Points, in no order, along strands that fork and pass close to each other.
Two points are linked if the straight distance between their rows is under 46.9. Some points are linked to none.
lunip: [-15   5   6  18  14 -16  -5  -2 -19  -2 -33   8  -5   2  -7  17 -15 -22
   1   0  22]
Zot: [  1  -4  -9   6  13 -13  11  15  -7  -9  -6  14  10  -3  -4 -21  -2 -22
   9   5  13]
ronik: [ 25  52   7  -4  21  30  50  26  16  -7  -1   4  39   5   7  -8   7  -1
 -23 -25 -43]
kom: [ 13   8   8   0 -14   5  -9 -12   6   6   8  -6  10  13  11  -5 -16  11
 -18  -9   3]
nub: [  4  -9  17  -1   6  -5   5  20  -2  -9 -27  -8 -12   3   8  -7  16 -11
   2  12  26]
vip: [ -3  -3  25   4 -15   3 -23 -27  -3   0  -9  -9  -4   7   9  27 -15   9
 -10  -6  16]
Vage: [  6 -21  12  -8  -3 -19 -23   6  20  -1   1 -29  -9   9   0 -14   6   0
  -1  28   6]
zaka: [  0 -20   9   1 -19  -5  -6  13  14   9   9  -5   7   8   0 -31  12  11
  -9   5  -2]
neze: [  4   5  24   3 -15   3  24  32  10  -6  -7   1  32  10   7 -39  18   2
 -22  -9 -18]
sir: [-14 -26 -20 -14 -12  11   8  18 -18  -7   6   1 -11 -14 -12 -36  40   9
  17  12   3]
Losiz: [ 26  47 -13  -2  28  31  41  25  13   5  13  12  38   4   4  -9  -1   0
 -17 -21 -42]
sig: [ -8  -3  -8   0   9 -14   4  -2 -19 -11 -19   8 -21  -2  -8  15  -5 -12
   7   2  29]
toru: [-10 -21  -7  -2   9 -26 -15  -4  -7  -9  -2  -6 -11  -4  -2  22 -11 -26
  24  24  11]
lenu: [  4  30  -3   6  -2  17 -20 -34 -23   2  -1   0  14  -6   3  13 -44  -1
  -1 -20   1]
kigi: [  1  -5 -25 -11  -4   1   1 -23 -11  -9  17  11 -24  -5  -9  19  -4  10
   9  -9  16]
moraf: [ 14  20 -20  -9   6  23  22   9   9  19  22  20   2   1   0 -13   6  14
  -8 -18 -18]
migi: [ -3  39 -10   8  11  18  23   2  -1  21  -7  33  -2   8 -10  19  -1  12
 -23 -35 -22]
sona: [ 11   6  19  -2 -17  13 -21 -29   6   2   2 -14  -3  11  11  13 -13  21
 -17 -10   8]
vinu: [-21  -6  16  24   6 -27   5  27   8  11  -7  13  28  -1   4  -6  -6 -31
   6  15 -19]
fove: [ 16  16 -31 -14   9  22  12  -7   8  17  30  18 -10  -2  -6   6   1  16
   0 -15  -9]
val: [ -5  21 -11  18  15   6  43  19  -7 -13 -19  30  26 -14 -16 -34  16 -14
  -2 -22 -10]
Mup: [ 23  27   2  -5  -6  21  -3 -14   7  13  13  -9  15  16  16  -3 -19  19
 -26 -17 -13]
Remo: [ 15   5 -21  -6  10   9  24  16  -4  -9  12  13  16 -13  -3 -48  12  -8
  11  -1   0]
ner: [ -6 -27  16  -3   2 -26 -26   5  28   9   3 -35 -12   1   3   3   9  -6
  11  44  -9]
gek: [-20 -32  13   7   4 -28 -16  -7  14   8   4 -21 -16  -8   7  42   4  -8
  25  35  -9]
viv: [ 23  38  13  -2  12  27  40  24  14  -6 -10   7  24   1  12 -20  16   2
 -23 -22 -23]
norev: [ -3 -25  11  -4  -4  -9 -37 -38   1 -23  11 -20  -7  -3   1  39 -11  -3
  18  16   9]
nez: [-17 -31 -17  -9 -24   4   2   6 -10   3  17   7 -13  -9 -14 -19  26  20
  10   1   2]
ter: [ 17   7 -32 -20   2  17   2 -21   3   3  30   7 -25  -2  -5  14   0  20
   7 -12   0]
les: [ -4 -28 -13  -8 -23   2  -4 -14   6   0  31   6 -10  -5 -12 -11  13  29
   3  -4   3]
buse: [-13 -30   4   0 -14  -3  -6  26   1   6   3  -9   5  -5  -5 -36  29   0
   7  18  -3]
rovu: [ 19  -8 -21 -22  -9   3 -15 -28  10 -18  24 -20 -29   4  -8   5   5  24
   1   2   8]
pif: [ -7  12   1  12  -4   0  20   9  -7   6 -12  24   0   4  -2  -5   1   5
 -16 -21   3]
Pegur: [ -7 -10   2  -1   4 -16 -22 -19 -11  -7 -10  -7  -9  -1   2  29 -21 -22
  15  15  16]
luva: [-21 -15   5  11  20 -34   3  17   7  17  -4  -3  -4 -15   9  12   0 -33
  31  41 -15]
dab: [-13  -4  13  19   0 -23   0  15   2   5  -6  11  26   7   1  -4 -16 -24
  -3   4  -5]
logu: [ -1 -23   9  -8   7  -8   9  25  -7 -17 -28 -11 -22  -7   2  -6  27 -10
  13  17  25]
Nolab: [  2 -12   2 -10  -5  -5 -27 -30 -11 -19  -2 -19 -20   1   3  31 -15  -4
  10   8  20]
bam: [  1 -26   7 -15  -5 -12 -18  19  16  -9 -10 -38 -22   2  -9 -25  30  10
   1  30   9]
dusa: [  1 -21   3 -16 -13  -2  -6  12   7  -6  -8 -23 -35   4  -5 -15  31  24
  -3  13  16]
Fepa: [ -2  25  -3   3   3  14  21   5  -2  15 -10  28  -9   5  -2   7   7  13
 -19 -26  -1]
vif: [-14   3   8  12  -4   2  25  24  -9   2 -21  22   1  -1  -4 -13  18   2
 -10 -15   6]
kufop: [-19  14   7  25   6 -13 -15 -18 -20   2 -28  10   7   5  -9  20 -30 -18
  -5 -10  10]
zumi: [ 18  34 -18  -4  16  25  34  21   9  14  17  23  23   2   1 -13   4   7
 -16 -23 -34]
mor: [-15 -16  26  14 -14 -10 -19 -18   4   5  -4  -2   4   5   5  29 -11   2
  -5   1  12]
rugin: [-15 -28  17   5   2 -28 -21  -6  30  14  12 -26 -10  -8   9  22   8  -3
  22  41 -19]
pur: [ 28  29 -22 -22   8  24 -13 -27 -12  -3   8 -16 -18   1   9  13 -21   7
   7  -5   7]
Tud: [ 25  46   0  -4  20  23  12   1  -9  -1 -16  -1   3   6  15   0 -10  -4
 -11 -13   7]
vob: [ -4 -32 -13 -19   2 -15   0  19 -10 -25 -14 -17 -34  -5  -5  -1  25  -7
  19  23  16]
romom: [ 23  13 -17 -25  -2  19 -17 -34  -3 -15  13 -20 -35   4   3  21  -6  19
   3  -2   9]
seke: [ -1 -20  10  -8 -21   0  -6   1  10   3  -3 -13 -28   7  -1  -3  21  28
 -10   2  16]
nipak: [ -4  12  21  11 -13  13 -36 -41 -15  -4  -1  -6  27  -6   4  20 -41   0
  -3 -16  -2]
Pafi: [  1  39   0   9   3  14  -7 -21 -22   5 -15   6  10   4   3  13 -35  -3
 -13 -24  -1]
gak: [  7  -6 -22 -14   2  16  18  18  -8  -9  10   7   0 -14  -7 -47  29   1
  14   5   2]
Nuzos: [ 16  22  12   0  -2  13  32  27   9  -6  -5   7  24   7  10 -33  13   3
 -20 -16 -16]
Kiniv: [  6  44  -4   1   3  36   2 -18   0  24  10  12  13   6   5  30 -23  18
 -22 -33 -30]
bedu: [-12 -33  29  10 -20 -11 -19 -10  19   8   5 -13  -3   5   3  18   7  16
  -7   5   8]
geno: [ -7 -14   8  14  -8 -21 -14  -5  10   7  17   6  30   5   2  -2 -23 -15
   0   4  -9]
mek: [ 18  27 -17 -10   4  25 -20 -39 -20  -2  10  -9  -4  -8   4  17 -35   5
   9 -13   6]
dizig: [-18 -38 -15  -4   3 -28  -6   0  -7 -14   1  -4 -20 -10  -9  27  -1 -16
  28  21  10]
Mus: [-16   0   6  27  -6 -20 -12 -16   1   4  12  15  41   5  -6   7 -36 -17
  -6  -9 -14]
tibi: [-17 -27  25  11   1 -17 -31 -30  13  -1   9 -13   0  -9   7  46  -6  -3
  19  22  -1]
Linis: [ 18  34  -2  -3  -3  34  -5 -26   4  19  18  -1  10   8  13  19 -21  24
 -20 -25 -18]
muv: [  1  -5   7  -4 -16   7   5   1   3  10  -4   3 -22   8   3   0  15  25
 -14  -9  14]
Nud: [  0  46  -8   4  12  27  16  -5   0  22   2  25  11  10  -5  29 -16  12
 -25 -37 -32]
pap: [-15 -39 -11 -10   5 -25  -4  21  -8 -14  -6 -15 -24 -13  -6   8  19 -17
  29  31   7]
nomis: [ 13  11 -24   0  20   0  21  10 -11 -13   2  18   9 -10  -6 -28  -3 -17
  12  -3  12]
vifo: [-28   4  17  31   0 -16 -25 -26 -10   3 -16   8  18  -1  -8  32 -32 -20
   2  -4  -3]
Namo: [ -4 -13 -23 -10   3 -11   5  -7 -18 -17  -3   8 -29  -4  -9  15  -1  -3
  13   1  22]
mize: [-13 -26   6   0  -3   1   4  33  -5  -5  -9  -7  10 -12  -2 -38  37 -12
  15  21   2]
Karam: [-11  -7  18  13   0  -7  16  26  -6  -1 -30  10   0  -2  -1  -9  17  -9
  -2  -2  17]
Ketig: [ -6 -15  -1   4   6  -3  15  27  -9 -12 -11   9  14 -15  -5 -35  22 -18
  14   9  10]
Zitug: [ 25   0 -13 -23  -1  -1 -14  -7   9 -12   7 -28 -26   9  -1 -13   6  13
  -3  11  14]
bos: [-27  -1   7  34   4 -27 -15 -15  -3   6  -3  17  29   1 -10  18 -33 -24
   1  -2 -12]
rapaz: [ 24   6  -9 -15   2   6   1  -1   6  -1  10 -10 -12   7   4 -21   3  11
  -4   3  11]
Gafeb: [ -5 -12  16   4 -20  -3   9  25   7   6   2   3  22   9   5 -37  14   7
 -16  -3 -14]
danid: [-18 -15  12  16  15 -29   2  26   8  13  -7   4  12  -8   6  -2   2 -32
  20  27 -11]
zigi: [ 19   7 -10  -9  -2  11  12   8   8   7  14   3   1   4   3 -29   7  14
  -9  -6  -2]

A fork is a point with three links. Follow the links from the first point to the second and name the forks in between, in order.
Namo; mize: moraf
Pafi; Namo: lenu, moraf
lunip; nipak: moraf, lenu
nipak; zigi: lenu

A fork is a point with three links, a tip a point with one. Leave the first point through the second and follow the links. Name the first fork or tip that comes.
Gafeb; neze: moraf
kufop; vifo: luva
pif; Fepa: bedu
mize; Ketig: les
vob; pap: muv
Zitug; rovu: lenu
